Each row is a point on a landscape with many peaks, with its height.
A climber steps from a point to the highest of its 2 nearest points, and stops where none of them is higher. Distance is the straight distance between rows; heights are no part of it.
<1293>: [ 98 134  66 172 124 141  98 115 119 160 152 161 126 148 130 137 121 165
 127 121 181  94 162 170 123 170  87 143 114 113 147 155]  (h 206)
<657>: [122 129  91 131 139 157 120 109 110 154 116 167 153 122 126 123 135 129
 197 160 114 144  97 104 119 154 154 148 117 107 153 158]  (h 280)
<396>: [154  70  76 163 133 134  92 110 163 163 148 165 130 103 136 134  90 130
 111 131 151 105 154 167 119 164 100 141 109 101 122 156]  (h 404)
<831>: [ 95 113 161 117 129 133 153 117 135  78 108 153 105 156 143 121 188 147
 143 137 154  97 152 167 117 149 105 145  99  96 158 154]  (h 375)
<706>: [152  89 142 127 145 117  90 154 130 146 125  85 144  82 143 115  97 127
 144 114  99 152 124  49 160 122 143 118 112 137 120 141]  (h 246)
<1404>: [129 120  75 142 132 141 105 133  70 156 135 173 155 137 131 131 126 133
 170 136 132 134 144 101 134 190 138 168 109 126 162 159]  (h 264)
<448>: [115 142  99 117 129 170 109 103 152 151 118 145 108 137  98 128  74 138
 129  87 155 138 121 149 116  65 163 108 153 148 117 129]  (h 522)
<1609>: [109 127  80 144 115 165  94 132  92 152 145 118 142 136 119 130  88 114
 146 149 136 121 159 113 168 128 102 146  99 154 175 176]  (h 193)
<916>: [130 139 149 112 119  99 147 126 153 174 102 122 176 105  98 143 140 117
 110 159  97 178 114 138 101 131 159 100 178 123  92 109]  (h 359)
<676>: [ 92 183 106 115 134 142 130 135  82 152 136 140 140 131  86 139 103 121
 165 139 149 157 120 107 145 113 109 134 128 124 181 138]  (h 40)
<246>: [120  99 158 126 121 154 116  98 124  88  91 104 119 128 134 112 147 141
 171 165 122 145  79 108 130  97 158 126 123 129 140 175]  (h 293)
<428>: [ 99 138 127 125 113 162 133 104 155 121 131 103 105 157 118 103  85 143
 129  88 138 138 118 162 115  43 166 104 157 150 100 120]  (h 553)
<19>: [150 126 153 148 142 119 101  97 187 148  91 143 115  87 143 125 137 112
 102 156 146 141 118 144 107 126 160 113 138 168 100 123]  (h 283)
<1692>: [146  84  99 150 112 125 127 107 204 155 123 103 131 123 113 116 110 107
  97 159 137 133 124 184 111  85 126 124 141 116  94 144]  (h 462)
<1008>: [139  87 159 128 122 117 135 123 145 125 112  95 130 126 176  89 153 142
 144 136  92 139 116 130 110 119 172 138 141 131  87 143]  (h 470)
<117>: [137 135 122 164 128  99 137 143 151 177 143 137 141 128 165 106 116 109
 129 179 125 114 123 120 131 163  99 129 135 149 106  95]  (h 204)
<1551>: [150 100 152 115 140 131 108 118 147  72  86  92 133  93 101 140 145 104
  87 141 106 140 128 127 149 100 158 112 129 137 122 159]  (h 480)
<308>: [121 131 213 147 153  92 129 148 134 130 109 130 137  94 118 141 123 159
 137 172 161 133 147 104 142  85 108 132 115 155 114 126]  (h 535)
<693>: [106 139 137 130 124 115 156 108 191 115 138 161 100 146 181 111 170  98
 126 153 120 107 104 168 112 162 111 123 146 107 131  96]  (h 348)
<104>: [133 168  94  88 110 111 179 138  94 142 134 126 153 155  87 147 139 121
 103 101  99 137 118 143 111 149 128 126 159  86 131 102]  (h 266)
<1569>: [140  78 141  87 138 143 132 137 155  77 126  82 120 128 113 128 124 136
 103  47  87 133 160 146 133  96 177  99 135 110  96 151]  (h 393)
<292>: [125 153 167 104 124 123 123 111 125 115  87 109 134 123 125 114 149 121
 120 151 104 174  82 104 120 109 194  83 174 168  94 133]  (h 464)
<1459>: [107 124 190 100 131 107 140  97 150  73 100 109 114 124 145 107 161  95
 107 152 103 129  99 143 130 108 148 102 131 117 144 136]  (h 200)
<381>: [ 81 115  79 132 107 166 108 105 132 160 175 110 130 160 125 117  57 128
 162  85 128 142 125 156 127  66 120 118 133 117 134 156]  (h 399)
<1116>: [126 112 165 143 131 167 104 110  89  66 128 128 103 131 139 149 158 121
 149 143 134 119  80  81 151 133 117 129  82 135 181 138]  (h 144)
<1341>: [130 133 156 140 150 126 127 144 104  86 126 118 118 127 146 132 144 117
 116 155 132 107 122 103 164 135  80 131  81 164 141 100]  (h 505)
<685>: [149  82 140 103 128 165 114 130 134  90 131 112 114 134 147 123 127 163
 135  50 111 117 152 136 111 121 184 126 122 114 108 146]  (h 377)
<1636>: [144 122 128 119 113 122 137 131 171 145 176 102 119 135 161 116 105  91
  88 105  97 121 123 152 124 134  95 106 149 117  99  81]  (h 25)
<171>: [112 145 189  95 129 114 146 132 132 128 146 143  94 147 159 121 131 168
 126  58 115 128 154 154  94  97 143 121 147 132  87  90]  (h 62)
<1539>: [151 116 126 110 139 141 108  88 168 112  87 138 118  89 128 138 155 106
 117 123 105 151  87 110 106 144 211 102 146 129 117 126]  (h 468)
<491>: [146 135  90 118 100  90 160 119 149 187 103 136 181 119  73 141 132 116
  86 148 117 172 116 169  97 143 146 123 190 118  97 107]  (h 324)
<990>: [128 124  56 104  77 100 166 115 147 169 118  96 179 143  77 122 131 118
  67 145 133 148 102 173 107 107 109 117 188 109 106  94]  (h 290)
<774>: [110 136 120 149 129 171 111 115  98 119 131 112 133 136 111 136 132 124
 145 171 150 101 135 120 161 120  97 140  97 140 170 161]  (h 178)
<1646>: [106 175  99 100 132 135 129 136  81 167 123 137 147 137 101 125  85 115
 167 122 126 171 113  96 135 102 167 133 148 154 142 136]  (h 27)
<194>: [101  99 102 149 128 175  67 128  92 155 164 155 130 138 168 129  90 133
 168 117 133 115 153 100 149 149 104 141  86 142 176 145]  (h 208)
<690>: [ 89 160  95 152 131 152 111 127 103 126 169 157 122 134 132 151 135 124
 141 132 150 102 148 126 149 169  58 128  92 113 185 113]  (h 241)
<267>: [153  95 167 130 120 128  73 139 138  80 104 110 100  97 144 134 143 151
 148  99 124 156  72  45 141 111 153 101 112 137 133 144]  (h 269)
<219>: [146  79 114 156 126 139 119 136 135 157 156 130 138 137 180 105 143 139
 167 156 104 114 136 115 118 168 114 160 108 104 107 141]  (h 84)
<50>: [143  92 148 123 114 170  93 113  99  35 113 115  92 149 156 126 147 134
 115  95 136  99 131 126 141 138 146 133  92 149 158 164]  (h 127)
<111>: [137 132 192 109 146  90 150 156 127 122 102  99 166  85  80 159 143 124
 119 167 105 164 135 107 146 101 127 121 137 110 125 143]  (h 469)
<217>: [134  92 160 143 149 134 103 130 157 127 145 111 118  88 124 135  99 124
 132 145 131 117 147 120 153  89 102 129  96 122 127 153]  (h 368)
<1300>: [128 126 132 133 147  94 131 178  60 161 164 147 136 132 137 133  89 152
 167  85 125 134 173  98 133 148 118 158 112 149 129 114]  (h 98)
<586>: [145 122 175  92 130  82 157 161 129 107 123 126 136 123 125 136 163 125
  96  95  93 127 169 154 114 143 137 125 149 107 102 122]  (h 102)
<1399>: [125  99 127 131 105 148 158 148 117 127 141  61 145 160  97 111 116 147
 138 129 115 122 155 151 154  78 122 137 127 119 100 170]  (h 355)
<1495>: [112 164 199 101 131 112 138 156  80  88 123  91 133 133 114 127 125 141
 137 116 114 141 118  86 157  68 141 111 133 143 117 128]  (h 385)
<1596>: [154 155 116 142 123 122 119 104 141 135  94 125 123 123 143 106 141 122
  98 155 136 117 124 137 111 145 177 122 152 188  90 114]  (h 261)
<1665>: [ 80 168 128 110 108 134 158  92 161 143 133 136 105 144 125 117 127 138
 118 133 134 133  85 182  91  84 136 110 161 117 122 118]  (h 395)
<32>: [119 177 136 113 129 128 146 136  77 106 117  79 146 139  89 130 119 113
 128 142 102 143 112  91 159  90 144 114 144 141 125 122]  (h 408)
<816>: [119 130 109 130 125 132 160 128 113 170 123 151 160 130 114 122 152 149
 183 176 110 140 112 126 113 147 128 160 130  86 135 156]  (h 296)
<68>: [116  86 195 119 125 151 113 105 110  38 120 103  95 142 169 124 154 132
 148 128 123 115  98 122 136 120 122 132  88 117 177 172]  (h 135)
<1573>: [ 78 132  76 165 139 145  96 125 102 155 168 186 126 143 161 139 104 149
 153 119 161 108 158 125 136 173  73 134  95 128 174 134]  (h 223)
<873>: [125 168  95 111 118 162 126 129  73 138  95 151 134 150  94 126 120 139
 174 119 144 141 107 103 131 120 189 130 147 152 146 142]  (h 17)
<1613>: [100 171 169 131 139 108 167 142  96 125 121 137 125 140 126 127 174 143
 141 180 134 124 123 116 129 131 106 138 118 132 138 115]  (h 325)
<848>: [ 78 143  86 159 118 103 123 133 123 179 149 153 131 140 115 134  99 184
 131 119 196 101 159 168 128 135  54 153 133 101 133 147]  (h 189)
<1528>: [127  99 155 111 121 128 140 117 143  83  87  84 136 125 103 117 155 123
 117 150 105 155 124 137 143  62 173  98 149 132 101 173]  (h 507)
<1295>: [148 165  86 124  91  93 173 143 123 147 111 102 137 158 104 122 151 151
  67 115 141 109 155 180 102 150 141 144 173 156  89 116]  (h 322)
<250>: [153 151  74 114 115  99 126 153 115 179 162 134 133 134 125 121  68 111
  96  61 118 141 140 134 109 134 142 125 166 139 116  93]  (h 229)
<777>: [147  74 176 146 145 119 128 148 122 110 101 175 126 122 155 140 179 169
 156 155 148 129 124  96 118 154 121 160  83 132 127 123]  (h 101)
<1366>: [142 178 112 110 123  94 131 173  94 169 158 118 148 122 124 126  63  90
 120  90 118 166 154 103 135 127 133 135 145 161 129 103]  (h 258)
<1140>: [160 100 146 134 132 135  94 110 139  59 111  75 108 113 144 113 120 105
  96 117 118 121 119 108 158  92 156 118 122 158 116 166]  (h 456)
<514>: [133 145  81 113 143 136  95 132 101 156 109 197 135 108  95 153  91 140
 149  89 161 159 149 112 128 141 160 140 130 136 153 145]  (h 437)
<1492>: [112 130 102 162 134 171 109 100 127 117 132 135 133 126 136 132 145 112
 159 191 136 107 109 115 143 162 104 138  83 118 185 153]  (h 165)
<1122>: [135 142 137 132 144  90 167 177  78 147 152 170 151 140 140 142 129 150
 151 118 128 125 153 106 115 183 109 157 121 125 122  86]  (h 113)
<1684>: [114 165 134 114 127 144 141 121 110  95 116  74 129 142 125 103 137 104
 133 155  82 151  80  98 137  93 177 102 155 146 109 134]  (h 435)
<383>: [146 130 125 118 136 128 118 161  78 147 142 154 125 136 130 129  94 161
 151  47 130 124 164 103 119 144 159 138 133 154 113 110]  (h 86)
<191>: [160 142  75 137 119  83 126 140 129 174 154 147 124 127 120 143  80 128
  80  78 151 114 165 152 127 158 108 134 143 134 120  93]  (h 205)
<1192>: [137  90 141 123 128 145 135  90 179 104 126 119 107 116 187  96 154  99
 141 147  89 127  93 133  97 140 157 124 137 109 117 136]  (h 447)
<83>: [128 103  34 103  96 128 160 136 106 157 153  96 174 144  92 124  98  89
 127  97  97 180 129 139 120 115 137 128 150 103 133 133]  (h 413)
<793>: [120  89 106 135  97 152 157 145 102 138 135 106 148 173 115 126 131 176
 154 135 123 116 175 162 127 126 125 163 125 104 103 188]  (h 335)
<41>: [ 87 152 175 119 125 126 147  92 140  61  95 116  90 143 165  89 175 101
 122 172 127 111  95 141 120 131 132 118 120 135 164 140]  (h 213)
<1204>: [141  80 141 122 136 160 139 104 141  67 118 143 117 114 167 129 188 112
 150 149 102 105 102 127 117 182 132 140  98  93 166 145]  (h 411)
<56>: [136 143 144 112 117 104 148 135 158 121 167 144  98 145 169 115 135 112
  84  91 105 108 139 175 113 141  98 106 148 125  98  64]  (h 38)
<13>: [ 92  86 118 126 110 173 130 117 137 136 150  86 142 146 110 123  91 139
 156 124 111 131 132 153 143  55 119 120 121 105 118 170]  (h 376)
<1691>: [132  94 104 113 138 159 130 112 147 118 108 115 135 102 120 136 140 122
 160 116  86 152 102 109 114 138 189 115 140  90 122 148]  (h 445)
<163>: [115 167 144  88 135 141 135 122 130 115 144 106 116 126 117 138 111 100
 115  90  84 152 101 121 131 101 149  82 150 111 117  93]  (h 328)
<1771>: [ 98 171 129 120 125 138 156 125 113  89 128 121 115 156 122 123 189 129
 124 146 138  93 134 146 131 135 101 140 119 125 158 131]  (h 351)
<179>: [121 146 167 141 128 126 131 103 110  77  94 119 102 161 169  93 183 122
 137 181 135 120  76 106 121 128 135 136 119 167 140 135]  (h 225)
<457>: [ 94 147 134 109 105 141 163  97 167 110 139 125  94 164 162  99 157 129
 128 122 116 108 101 188  96 121 122 116 150 105 128 119]  (h 372)
<1139>: [160 119 152 161 140 104 116 112 192 140  94 148 136  99 147 117 154  99
  96 201 139 121 131 143 128 149 132 130 124 151 106 128]  (h 303)
<1784>: [130 101 128 136 122 125 142 122 166 151 119 109 127 128 139 110 123 134
 121 133 114 129 135 153 109 101 154 124 146 131  74 133]  (h 496)
<1115>: [134 161 177 103 141  97 155 133 134 124 106 144 133 113  94 151 157 135
  93 121 121 136 144 150 113 131 149 117 152 130 115 112]  (h 88)
<405>: [130 142 102 129 134 151 125 102 140 101 146 145  76 142 160 131 139 122
 111  97 131  89 135 152 117 168 121 126 113 141 135 103]  (h 302)
<1213>: [ 96 138 154 137 119 116 155 152 100 166 119 113 136 143  91 130 113 177
 164 175 158 131 147 135 139  85 123 158 128 133 117 163]  (h 467)
<1123>: [134 126  50 129 111 161 127 100 138 126 119  85 145 138  83 140 106  88
  94 142 129 133 118 151 138 110 140 115 136 132 141 134]  (h 352)
<853>: [135 164  84 151 119 128 114 117 131 166 117 148 107 149 131 123 103 154
 112 105 174  98 144 145 108 128 139 132 145 172 104 114]  (h 380)
<73>: [150 176 130 109 137 108 148 141 106 112 111 152 137 111  65 173 148 125
  85 113 146 122 156 134 137 153 130 122 131 127 141 108]  (h 71)
<1251>: [124 143 108 155 126 119 126 109 163 178 111 172 120 127 130 122 132 166
 115 156 182 120 141 169  93 133 137 140 144 133  98 128]  (h 350)
<1810>: [132 107 131 177 155  97 130 147 152 160 156 165 147 115 184 121 123 109
 150 161 119 128 128 103 139 172  78 135 114 120 123  86]  (h 222)
<997>: [139 149 132 155 140 104 132 130 156 117 117 176 152  92  83 169 160 115
 111 179 165 121 145 142 142 159  82 122  99  89 154 129]  (h 196)
<1284>: [146 117 141 116 143 117 143 131 139 108 106  83 155  92  87 146 147  75
  98 185  95 149 118 121 149 112 133 111 132 105 123 148]  (h 448)
<1335>: [ 99 103  82 143  90 168 122 105 168 122 147  96 109 162 147 108 125 146
 110 133 154  80 148 200 120 115  94 141 132 115 139 173]  (h 356)
<1813>: [170 116 134 129 147 137  82 129 119 108 112 131 120  98 110 148 115 115
 100 102 140 120 145  97 151 126 141 129 104 155 125 125]  (h 406)
<935>: [146 160 133 129 122 108 141 108 123  95  91 114 105 147 149  99 179 103
 101 162 122 109  99 128 115 156 169 126 134 178 125 126]  (h 242)
<636>: [150 141 119 128 135 140  75 135 100 152  94 166 132  95 114 132  91 130
 162 108 164 158 120  71 147 114 171 129 136 172 146 128]  (h 465)
<1053>: [142 130 150 133 142 100 146 125 181 104 129 159 121  97 110 153 163  95
  83 156 145 100 153 161 142 154  80 116 117  89 152 107]  (h 177)
<821>: [145 145  54 142 128 145  92 105 116 161 119 177 127 130 106 131 106 145
 124 105 173 110 146 132 107 151 161 148 129 152 132 143]  (h 407)
<745>: [119 191 101 100 130 132 139 131  88 130 110 147 149 121  48 160 119 117
 124 120 146 140 138 124 141 135 134 134 123 112 177 133]  (h 54)
<796>: [162  77  84 145 115 130 125 146 139 173 154 109 151 135 147 106 108 110
 131 132  94 114 152 135 125 154 120 152 132 108  98 145]  (h 73)
<1508>: [122 117 224 134 149  87 118 146 146 117 115 135 116  89 152 141 140 131
 109 154 132 147 138 113 135 116 113 107 112 155 116 100]  (h 569)
<222>: [111 161 104  87 126 116 154 126 126 159 152 148 147 120 125 139 121 104
 133 113  89 162  96 127 101 143 127 120 156  71 136  94]  (h 284)
<131>: [152 112  87 138 111 108 128 149 130 140 164 126 140 128 103 142 109 121
  87 105 149  95 165 159 143 149  59 148 127 114 139 120]  (h 182)
<1671>: [166  99 108 145 141 140 105 142  77 135 121 162 142 139 159 120 137 140
 157 110 131 132 130  74 119 181 142 158  95 145 133 120]  (h 248)
<840>: [165  96 156 149 155 138  88 122 147 116 103 132 122  87  96 152 120 134
 125 143 160 122 150 103 157 108 121 138  97 148 138 150]  (h 387)
<812>: [122 184 143 156 126  71 153 180 107 173 140 111 156 128 111 143  98 123
 122 167 154 137 165 109 150 139  85 152 130 149 139 100]  (h 160)
<210>: [128 154 115 148 119 131 150 143  93 131 135  84 144 147 141 111 140  96
 128 175 110 105 119 104 157 142 106 135 127 145 124 130]  (h 123)
<1085>: [133 146 121 122 138  98 141 140 134 167 148 172 145 100 113 154 113 121
 131 118 111 149 126 135 119 161 107 136 134  78 128 111]  (h 262)
<1793>: [119 127 155  97 128 118 163 129 142 101 153 155  79 158 169 119 156 145
 118  61 106 102 153 170  88 140 123 131 137 106 110 103]  (h 52)
<654>: [156  79 165 130 141 132 115 103 154  67 112 131 106 103 179 111 167  97
 132 143 104 127  90 106 125 157 136 135 100 123 145 134]  (h 427)
<38>: [137 141 146  97 137 130 116 130 123  90 138  92 117 120 152 121 124 117
 127  73  73 136 104  84 129 119 174  93 145 129 104 101]  (h 347)
<1465>: [141 116 165 115 116  84 159 129 192  92 123 136 118 126 138 123 185  80
  77 154 109  99 141 168 144 163  87 116 136  99 144 104]  (h 161)
<694>: [ 89 142  75 133  98 151 127 126 108 172 187 120 134 170 146 105  75 143
 140  82 142 120 139 157 122 101  93 135 134 121 147 136]  (h 422)
<580>: [116 138 144  87 122 127 162 135 148 139 152  97 142 126 121 140 118  98
 120 118  71 164  97 134 112 100 118  92 158  73 118  89]  (h 306)
<1434>: [118  93 144 105 131 173 147 105 137  91 140 143 114 132 130 132 172 141
 154 127 104 116 129 153 109 150 125 143 114  73 154 156]  (h 394)
<347>: [101 153 116 126 116 121 156 134 120 181 156 119 131 157 140 115 110 143
 143 118 127 122 129 144 117 110 107 147 143 118 119 116]  (h 451)
<121>: [148  97  67 104 131 126 144 158 112 136 130  82 166 124  90 141 101  90
 128 101  73 163 146 107 146 127 154 112 141  98 119 142]  (h 446)
<1391>: [137  80 132 107 132 143  90 147 110 108 115  90 128  94 120 126 126 144
 170 102  94 161 108  41 161 120 164 108 113 117 143 159]  (h 257)
<1138>: [119 105 156 119 154 150 105 108 175 133 120 121 124  83  98 147 100 120
 134 141 133 147 123 137 137  80 131  99 114  99 128 146]  (h 349)
<707>: [106 119 140 139 140 181 108 104 101 106 147 141 118 122 153 136 127 109
 166 143 109 115  90  85 145 147  97 130  78 116 188 127]  (h 153)
<43>: [130 152 117 119 125 177 122  81 143  85 127 120  80 151 144 119 126 118
 113  92 126  99 111 153 115 116 169 117 134 153 138 127]  (h 309)
<1595>: [104 162 139 120 126  84 156 153 108 156 167 158 131 133  91 160 100 168
 120  89 155 124 164 162 116 127  75 146 138  98 129  98]  (h 149)
<1533>: [137 108 136 141 147 113 128 146 143 129 154 167 134 112 148 149 128 123
 130 120 119 111 146 127 129 159  88 136 104 103 131 104]  (h 240)
<1433>: [153 113  99 157 118 156 136 116 129  84 133  81 108 158 188  94 159  93
 121 163 111  82 123 135 143 170 120 140 120 152 123 137]  (h 99)
<838>: [116 143 175 120 144 125 139 141  83 127 120 152 132 131 130 137 150 162
 182 127 134 132 113  94 132 126 126 144 112 128 135 115]  (h 346)
<1111>: [140 107 134 173 139  94 129 116 185 158 117 172 126 109 150 122 152 156
 119 181 172 114 151 161 117 156 106 152 120 130 105 137]  (h 326)
<930>: [122 146 134 117 134 154  77 121 132 156 124 165 107 108 120 135  73 138
 149  87 167 133 124  98 126  92 157 105 142 156 122 107]  (h 492)
<189>: [137 108 157 146 140 116 101 150 123 153 149  96 139 112 181 102 113 108
 157 144  96 137 104  56 151 125 118 123 106 147 116 123]  (h 233)
<665>: [171  59 177 138 143 123  95 139 127  73  85 166 108 117 147 145 180 149
 127 117 168 130 133 109 121 154 136 143  82 136 142 135]  (h 110)
<1014>: [ 89 151 113 118 107 128 161 109 145 176 137 118 139 151 106 122 125 139
 139 153 130 156  91 163  99  98 116 123 162  91 121 118]  (h 420)
<1493>: [121 127 157 137 134  83 161 165 123  88 124 143 103 149 137 140 159 138
  86 126 155  98 186 160 142 142  90 136 113 146 124  97]  (h 145)
<622>: [146 151 149 101 130 110 148 145 104 131 139 154 110 137 128 137 127 166
 127  39 113 124 153 126 100 134 180 122 146 143  86  87]  (h 74)
<1482>: [142 124 170 127 143  99 139 170  94  96 118 140 111 143 123 140 147 173
 116  96 147 108 187 126 128 133 120 150 112 159 112 105]  (h 129)
<1650>: [ 94 187  93 143 139 156 122  93 136 123 142 157 109 120 105 152 137 111
 131 142 163 110 111 147 130 144  88 111 110 103 192 128]  (h 263)
<1151>: [111 106 131 135 120 207  99  83 119 114 112 137 122 126 153 121 117 140
 190 152 145 124  82  95 134 108 158 128 113 132 161 166]  (h 305)
<799>: [166 112 157 133 143 124  61 117 146  94  99 105 102  90 145 129 116 109
  94 109 131 131 111  88 142 102 166 103 126 182 112 122]  (h 433)
<377>: [129 110   4 115  94 145 136 121 109 151 137 105 165 152  83 132 104  87
 109 118 119 146 118 147 133 141 117 130 143 110 170 136]  (h 382)
<959>: [131 151 148 158 141 113 121 134 130 159 155 113 131 133 187  94 100  96
 136 152 112 131 109  95 135 116 119 117 121 161 100  85]  (h 218)
<156>: [138 128 125 112 129 149 102  97 140 115  76 132 126 107 104 129 130 126
 138 120 123 166  89  97 120 104 211  90 167 154 106 133]  (h 491)
<1741>: [125  73  96 166 113 172  95 106 156 138 151 127 117 135 138 130 111 142
 117 149 162  89 171 172 135 131  82 146  96 119 130 178]  (h 379)
<944>: [139  91 177 109 120 128  93 120 136  59  79 110 107 106 143 113 160 134
 139 129 115 160  61  94 126 103 176 113 127 135 132 168]  (h 281)
<1824>: [140 165  74 107  86  92 167 141 131 143 130 122 147 158 107 125 158 134
  79 101 136 107 122 169 108 169 103 140 178 104 125  82]  (h 292)
<1088>: [117 160 208 104 134 101 138 156  77 106 118 140 127 120 104 151 141 173
 153 114 131 147 124  90 135  97 148 133 139 137 123 115]  (h 365)
<2>: [121 105  98 143 102 115 131 117 187 142 145 121 109 155 141 107 144 135
  98 146 151  90 141 200 108 126  69 141 138  99 124 135]  (h 333)
<650>: [145  84 108  93 129 143 137 140 142 114 129  91 141 121  80 155 121 112
  97  81  98 150 154 135 138 102 152 106 137  99 105 143]  (h 417)
<323>: [125 136  90 150 114 129 116  99 195 160 153 139 114 122 128 121 106 121
  83 130 151 104 108 180 109 120  80 120 144 114 130  97]  (h 307)
<115>: [132 124 192 143 151 110 110 134 125  99 118 144 107 114 176 138 153 122
 120 152 134 131 100  91 132 135 108 122  87 160 136  93]  (h 536)
<1728>: [121 133 138 115 131 129 115 143 125 152 127 101 149 109  84 138  69 140
 131 111 144 166 143 112 140  64 155 103 156 151  99 126]  (h 585)
<814>: [126 145  92 131 115 175 124  97 138  95 113  95 106 146 108 113 118 109
 108 130 142 106 118 151 135  94 154 107 135 164 130 142]  (h 327)
<1029>: [113 148 125 161 122  85 146 167 140 188 159 116 162 127 135 115  95 114
 138 179 137 128 143 127 156 139  54 151 134 118 123 117]  (h 184)
<556>: [111 163 169 117 138  80 166 171  97 144 156 150 136 119 108 161 117 162
 128 112 128 135 163 127 120 144  99 145 132 121 117  83]  (h 131)
<539>: [142 125 107 147 120 140 145 131 137 112 156  87 121 153 151 106 143  89
 111 159  96  94 124 130 156 153  88 129 119 126 130 123]  (h 109)
<1017>: [114 133 190 130 142  98 154 149 131 156 110 122 157 101  88 149 126 149
 145 194 140 152 135 118 142  93 116 139 128 123 113 151]  (h 502)
<1401>: [101 141  92 126 124  93 130 137 119 176 171 166 145 125 101 138  82 155
 116  88 167 138 137 166 109 139  57 143 136  79 148 123]  (h 168)
<818>: [125 144  86 118 135 154 113 134 108 138 158  95 128 144 142 111  72  96
 144  85 100 135 124 104 142 109 141 121 127 143 127 115]  (h 308)
<1011>: [122 158  99 138 121 129 145  98 160 110 127 168  94 148 141 125 178 120
 106 124 153  86 126 166  96 185 122 130 134 111 144 108]  (h 323)
<420>: [152  84  91 164 128 116 102 121 193 196 138 136 145  90 129 124  84 116
 115 154 137 127 134 151 125 117 109 127 134 103 104 143]  (h 431)
<743>: [119 115 151 124 124 117 137 132 151 131  94  79 154 107  90 136 106 126
 113 153 113 174 135 133 137  64 160  94 158 150  88 135]  (h 542)
<1820>: [ 94 141 144 142 139 172 100  90 134 139 124 163 104 124 142 123 125 139
 180 162 159 121  84 112 129 104 133 123 115 130 155 134]  (h 317)
<1124>: [155 107 153 165 141 110 119 160  89 131 120 134 119 154 188 109 133 168
 142 133 152 119 125  92 127 145 126 145 100 190  95  94]  (h 216)
<266>: [105 168  64 138 120 147 122  93 151 157 144 156 126 127 119 126 125 111
 122 131 153 116  92 155 115 146 100 113 135  94 157 117]  (h 282)
<1643>: [125 141 117 116 130 129 104 168 104 152 170  97 147 126 122 130  52  94
 131  79 114 152 164 102 156  97 112 125 122 151 147 136]  (h 286)
<1817>: [145 129 119 129 122 117 139 152 126 101 144 116 104 143 105 148 140 122
  85 122 137  83 181 156 150 149  84 134 113 122 135 126]  (h 163)
<53>: [154  92 196 117 150  78 138 181 112 104 122 126 143 111 139 146 158 155
 121 102 104 128 167 106 132 140 128 142 121 136  92 112]  (h 116)
<1299>: [130 167  97 132 107 107 142 133 114 171 127 129 132 155 100 119 103 159
  92 103 153 121 153 160  99 118 160 134 166 166  89 111]  (h 353)
<506>: [170 114 133 152 144 103 111 153  93 140  92 138 146 115 142 125 137 142
 127 138 143 127 132  83 129 161 148 154 115 178 106 110]  (h 232)
<291>: [145 108 147 105 134 160 120 133 114  76 150  93 104 154 175 103 133 145
 140  40  81 120 120 103 120 129 171 113 122 129 104 119]  (h 364)
<786>: [113 113 113 132 121 134 161 127 122 147 109 145 149 140  99 129 157 177
 160 167 147 131 149 164 112 139 120 167 133  84 126 182]  (h 314)
<523>: [107 140 167 126 155 149  88 104 146 133 116 145 120  89 119 135 104 123
 154 150 147 147  91  92 137  83 132 110 119 133 155 131]  (h 332)
<1658>: [119 148 100 166 148 117 132 146 125 117 138 187 140 120 110 163 156 146
 119 151 174 101 151 146 144 190  63 133  85 104 167 120]  (h 217)
<1132>: [143 164 127 137 134  94 150 174  79 145 135  95 155 128 110 126 126 105
 122 166 114 131 147  91 154 135  98 150 123 145 125 121]  (h 140)
<1400>: [163  89 176 111 134 139  95 124 120  42  75 150  93 129 133 140 168 129
 115  96 163 118 123 121 129 146 159 135  93 144 163 161]  (h 118)
<1384>: [129 164 122 109 128 166 135  99  89 109 110 146 121 149 122 127 153 136
 158 119 116 123  94 101 120 130 179 134 134 143 137 134]  (h 9)
<1604>: [ 92 155 160  99 121 101 167 116 138 168 112 137 157 121  96 134 148 144
 138 162 121 177 102 151  96 110 137 113 171 111 109 118]  (h 390)
<833>: [127  78 162 159 139 134 123 141 107 123 127 145 133 146 182 115 156 157
 183 170 124 126 114 103 128 160 105 156  87 124 124 137]  (h 93)
<1289>: [149 136 106 103 139 134 115 150 112 140 158  99 128 120 158 110  98 101
 142  42  75 150 131  81 130 142 167 101 137 125 124 101]  (h 329)

Where does a climber stop that starts at each point below?
<1138> | <1728>
<1650> | <1784>
<1671> | <347>
<1613> | <1784>
<959> | <1728>
<41> | <428>
<104> | <428>
